Each row is a point on a landscape with many peaks, with its height.
From any point a climber steps to the highest of the 6 points nearest to it. It stops when none of these is higher. Distance is the straight distance between rows; heights are no part of it.
Tufi: [-39  -1   7  24 -22  24   8 -15 -37   2  14 -25  11 -37  11  -7  34 -20
  -5  18  28   4 -26]  height 51.2
Lozib: [ 13 -15  -7 -18  36 -20  11 -18  57  19  -5   1   3  14 -21  11 -39  -7
  29 -20   5   6  18]  height 54.6
Nurur: [ 19 -17 -11   6  70  31   6   3 -17  57 -19  20  -1 -22 -45  -4 -20 -10
 -36  20   2 -19  -2]  height 54.7
Luba: [ -4 -19  -7 -11   5   2  11 -23  14  41  13  -1  32 -15 -32   3 -25  -8
   1   6  12   7   9]  height 63.9
favan: [  8  -8 -11 -13  42   0   0  -3   1   0 -10  -7  -5   7   1  -1  -9 -11
  -5  -9 -15   1  12]  height 35.7
duf: [  5  -5  -8  -9  18   0  -3  -8  12  -7  -3   1   1  14   7   7   0   6
   5  -9 -12   5   2]  height 33.6
kif: [  4  19  -1  18 -23  -7 -17  46 -35 -52   8   0 -15   3  16 -27  34   5
 -29  16 -13  -3   3]  height 46.4
Binup: [  4  -4 -11   7  39  35 -13   9 -29  -7 -19  -6 -13  -3   7  -1   5 -16
 -19  -5 -18  -3   9]  height 52.9
nam: [ 19  16  -5   2 -14  -7 -17  36 -20 -48   0   9 -11  12   0 -25  20   7
 -25  12 -12  -6  -3]  height 49.3
paro: [-27  -9   6  26  -4  24   5 -16 -31   0   6 -19  10 -36   2  -6  23 -18
 -14  16  18   7 -15]  height 57.6
Tikig: [ 31  23  -8 -18  -9  -8 -24  47  -2 -41   2  11 -16  10 -17 -29   4   4
 -21   3  -5  -2  23]  height 53.2
fas: [  0 -12  -3 -18  14 -17  19 -29  54  35   5  -3  21   0 -32   4 -35  -7
  24  -6  18   7  13]  height 50.1
fegob: [-13 -13   1  12  -5  16   6 -19 -13  20   9 -12  21 -25 -15   3   5 -11
 -10  19  17   3  -7]  height 60.4
nanoz: [ 14 -28  -3 -17  47  -7  19 -22   9  48   3   6  26  -8 -37  -3 -31 -14
  -5  10  10   3  13]  height 59.0
lasas: [ 25   4  -4 -11   2 -29  -1  14  29 -29   1  21  -7  38 -10   0 -10  12
   9  -9 -12  -3   7]  height 49.6
Mimog: [ 33  14  -7 -18  -9 -20  -7  35  17 -37  -5  17  -4  26 -19 -14  -7  12
  -1  -6 -16   4  17]  height 51.3
gagu: [ -3  12   4   2 -27  14  28 -15  -8  47  22  23  45 -37 -15   4 -14  -5
  -9  21  20   3 -16]  height 62.6
Zofek: [ 27  15   0   0 -30 -30 -14  34  -1 -40   9  -1 -13  24  -8 -22  12   0
 -19   6  -3   1  13]  height 59.3
nes: [-13  10  18  -4 -41 -18   9 -11  47  20  11   4 -22   3  18  20  -9  18
  26 -19  15  12  -5]  height 58.2
nemig: [  8 -23  -5  -7  44   5  24 -18  -8  49  -4  19  39 -22 -43  -1 -25   0
 -20  14   1 -12   7]  height 59.6
vev: [ 20   1 -12   2  46  19 -13  13  -5  -3 -23  -4  -8   2   2  -5  -3 -13
 -14  -7 -17   2  17]  height 49.2
gilom: [ -5   7  -9   4  -5   4 -18  21 -27 -34  -7   0  -8  10  18  -6  21  10
 -21   2 -25  -7  -4]  height 37.6
mosas: [ -6 -12  -3  -8  17  17  19 -25 -14  37   9  11  37 -31 -31   9 -18 -10
 -16  18  12  -5  -2]  height 61.4
maz: [-15  -2  -8  -2  -6  -7  -2 -10  -8 -17  -4 -10  -3  11  20   7  11   7
   5  -2  -7  -5  -1]  height 33.4
nad: [ -4  10  12  -9 -31   2  26 -24  17  49  23   1  28 -25 -15  11 -16 -15
   8  12  20   9  -3]  height 64.0
Revu: [ 41   5 -18 -34  44   2  -5  19  29   7 -27  28 -14  23 -13  -5 -33   2
   8 -19 -30  10  31]  height 51.8
vufum: [ -4  -1   2  -7 -13 -18   8 -24  46  23  11  -4  -3   2  -4  14 -17   2
  24  -8  17   7   3]  height 56.3
guv: [ 21  -4 -12 -16  35 -13  -2  -3  22  -4 -13   8 -10  24   0   1 -28   2
  10 -17 -16   8  21]  height 48.5
Paz: [-25   1  -9  22  -1  13  -6   9 -34 -36  -8 -12  -4  -8  28   3  25   1
  -6   1 -10 -10 -14]  height 65.6
pidip: [ 11   8  -4  -5  -7 -13  -6  26  -3 -33   6  12  -5  25   3   1   6   9
  -3  -7 -15  -3   1]  height 53.1
sov: [  4  -2 -11  -4  14   0  -9   5  -7 -14 -11   3  -4  17  16   5  12   5
  -1  -6 -18  -5   2]  height 31.9
pazo: [-33   6   6  23 -25   7  -3  -2 -40 -19   2 -14  -1 -13  38   3  34  -1
   2   0   3  -9 -25]  height 31.3
nibo: [-13   3   3  -8  -7 -21  20 -28  72  36   5   4   8   0 -22  20 -31  -4
  27  -4  21  13  19]  height 50.8
zozo: [ -8   7  27   1 -61 -30  -1  11   4 -10  11   2 -16  19  10   3  18  23
  20  -7  12  -5 -10]  height 58.4
Tegib: [-10 -13   1  -2  -9  -2  13 -36  16  37  17 -11  27 -15 -23   3 -26 -12
   4   5  17  10   7]  height 68.8
sizo: [ 27   1 -13 -25  44  14 -16  23  -1  -1 -20  13  -4  14  -1  -6 -17   1
  -7 -14 -22   0  19]  height 49.9
ruvos: [-12  -6   1  33  34  43 -12  21 -36 -15 -18 -22 -16 -20  10  -3  18 -25
 -31   4 -11  -7 -14]  height 51.0
muke: [-17  12  23   6 -53 -18   5 -15   2  14  11  -7 -12 -16  38  16  11  15
  16 -12  17  -6 -18]  height 31.2
Kolu: [-18  -3   3   8 -20  -2  -8  -5 -25  -9  -4  -7  -6  -1  28   5  15  13
  10  -2  -4  -2 -15]  height 13.6
sis: [ 28  11 -10 -27  26 -12  -9  23  20 -12 -13  22 -10  17  -9  -5 -20   9
   6 -15 -25  -2  11]  height 63.2
Zes: [ 10  -4   0  -9  -4 -25   0  -7  31 -13   5  12  -6  23   5  10 -11  20
  17  -5  -3   5  -1]  height 53.9
Kebo: [ 25 -13  -9  -1  72  17  -6   1  -8  40 -13   6  -3  -7 -30  -3 -23 -16
 -19   7  -2   2  19]  height 56.2
Nimuz: [-36   3   3  33 -20  27  -8  -8 -46 -11   2 -29  12 -30  24  -5  39  -7
  -3  13   9  -1 -25]  height 48.4
ditu: [ 12  24  -7   3 -31  -6 -28  54 -28 -58   3   3 -16   0  -4 -37  25   1
 -39  23   0   4  10]  height 40.1
kemez: [-14  11   3   8 -32  15  15 -25 -13  36  23  -6  30 -36   0   0   3 -14
   0  14  27  17 -13]  height 61.3
Kegam: [-31  -8   2  46   8  43  -7   2 -50 -25  -3 -31  -3 -32  17   2  36 -14
 -27   6   0 -13 -30]  height 49.1
balo: [  7   5  -4  -2 -17 -11  -8  11 -19 -33  -1   6  -6  21  11  -2  15  20
  -7   4 -17  -3  -5]  height 43.0
fidab: [-21  -2   1  12 -13  10   1 -30  -3  12   3 -16   1 -11  21   4  11  -2
   9  -1   7  10 -10]  height 47.1
Kagek: [  7  -1  -2 -20  -1   9  36 -19   5  63  21  29  53 -27 -32  18 -31   3
   1   5  10  -1   0]  height 52.8
Fotif: [  4 -15  -5 -16  16 -12  23 -29  39  48  15  10  35  -3 -47   3 -40 -11
  15  12  17   6  12]  height 48.6
zep: [  0   0  19  -1 -26 -32   8  -3  53   0   8  12 -23  23  -1  12 -20  25
  34 -16   9   0   2]  height 58.1
kibo: [-20 -11   2  28  16  30  -2  -5 -35  -4  -3 -20  -1 -22 -10  -2  16 -17
 -17  15  -6  -6 -12]  height 54.0
depu: [ -1   3  17   7 -54 -23  -6  28 -18 -46  21  -7  -8  22  21 -26  34   9
  -8   6   4  -9  -7]  height 61.0
sek: [  6   1  23  -4 -40 -26  -1   8  15 -12  10   2 -10  26  17   4   6  20
  19  -8   2  -9  -9]  height 61.1
Bur: [ 16   7  18  -2 -39 -29   2  24   3 -44  14   7 -15  30   4 -11  14  10
   1   0  -1  -3   4]  height 63.8
Limut: [  6   2   5 -17  14 -22   7  -3  55   2   3  14  -6  34 -14  17 -24  14
  29 -13  -4   0  14]  height 56.8
zera: [ -4 -10  -1 -16 -11 -13  13 -30  39  38  11  -3  15  -6 -24   8 -29  -9
  21  -2  19  18  10]  height 58.7
vuge: [ 21  22 -10  -6  -3   3 -26  48 -21 -42  -5  16 -18   4  -9 -23  17  14
 -32  16 -11  -4  11]  height 47.9
muni: [-13 -11 -13   8  28  17  -9 -13 -16 -10 -13 -13   5  -2   0   4   4 -19
  -4   6  -8  -1   8]  height 42.6
nudu: [ 28  -1 -19 -24  54   7  -6   8  17  14 -29  13  -9  17 -13  -4 -27 -11
   4 -12 -24   6  27]  height 52.3
dal: [ -3   3  13   4 -41 -11  -3  15 -19 -30   6  -7   0  16  28  -4  28  19
   5  -5   0 -16 -18]  height 46.5
tek: [  9   0  -7 -15  14 -21  -1  -3  44   1  -5  12 -10  33  -9   8 -24  12
  25 -16  -9  -3  11]  height 54.9
kobib: [-11   4  13  -9 -13 -27  14 -19  81  28   3  21  -5  11 -11  27 -46  12
  42 -14  17   8  13]  height 46.9
kugu: [-11 -12  -3  23  41  40  -4   0 -35   2 -11 -14  -4 -22  -9  -6  12 -21
 -31  13   1  -4 -10]  height 51.7
mezod: [ 31 -13  -6 -14  68  15   0   0   7  32 -14  11 -12   9 -22 -13 -30 -22
  -6   1 -10   7  24]  height 55.1
musab: [-28  11   8  15 -41   6   6 -22 -16  14  12 -21   5 -23  30  -1  24  -2
  14   5  22   4 -15]  height 3.7
Zato: [ 14 -17  -9 -17  49  -8  10 -18  30  26  -7  -1   6   9 -27   4 -38 -16
   8  -2  -2  13  19]  height 56.7
bagab: [ 35   1 -13 -25  37 -11  -6   8  44   2 -13  21  -8  31  -9   4 -33   2
  15 -19 -18   6  21]  height 49.8
sif: [-10   5   5   2 -33  -6   2 -19   8   7   0  -4 -11   2  27  11  10  16
  21  -9   6   5 -10]  height 45.3
vof: [ -9  -9  -6  -6   7   3   6 -27  11  15  -3 -14   8 -10  -5   3  -3 -11
   3   6   5   4   1]  height 60.1
Refi: [ -4  -5  -4  -7  -7  -8  -4 -20  12   3  -2  -9  -4   2  14  11   3  10
  15  -2   1   5  -1]  height 49.4
Sar: [ -8   9  24  -2 -44 -23   4  -1  28   0  11   5 -23  17  16  13   0  21
  21 -15   7   0 -12]  height 59.2
Vuzap: [-28  -2  -8  34   3  24 -10  -4 -41 -25  -7 -27   0 -23  30  -3  39  -7
 -14   6  -9  -8 -26]  height 44.4
sisek: [-10  10   0  24  24  38 -17  26 -38 -30 -18  -8  -8 -10  17  -3  23  -8
 -30   1 -19  -4  -7]  height 51.1
riran: [-16   0  11  12 -43  -7  -6  14 -40 -36   6   0  -6   8  29  -2  36  18
  -1   1  -3 -18 -21]  height 63.7
zugob: [ 24   7 -14   0  29  24 -17  31 -19 -24 -21   9  -6  -2  14  -7   3   4
 -19  -4 -30  -7   5]  height 63.0
kab: [-15   9  37   1 -72 -24   3  18 -23 -18  12  -7 -18   8  30  -1  29  15
  17 -12  20  -7 -27]  height 51.4
zez: [-40   3  10  26 -36  19  -2 -11 -40  -8  -2 -26   1 -36  30   1  44 -11
   9   2  15   1 -26]  height 44.5
Lebad: [  6 -12  -7   7  48  25  -2  -2 -25  20 -10  -3  -3  -3 -18  -8 -10 -21
 -23   5  -6  -2  11]  height 49.5
Vif: [-20  17  20  13 -65  -1  -6  -8 -35  -4   4 -14 -15 -18  51   9  37  19
  17 -10  24  -7 -33]  height 39.8

For each start below, name the point where the climber stops.
ruvos -> Tegib
zez -> Tegib
kugu -> Tegib
musab -> Tegib
Lozib -> Bur
duf -> Bur
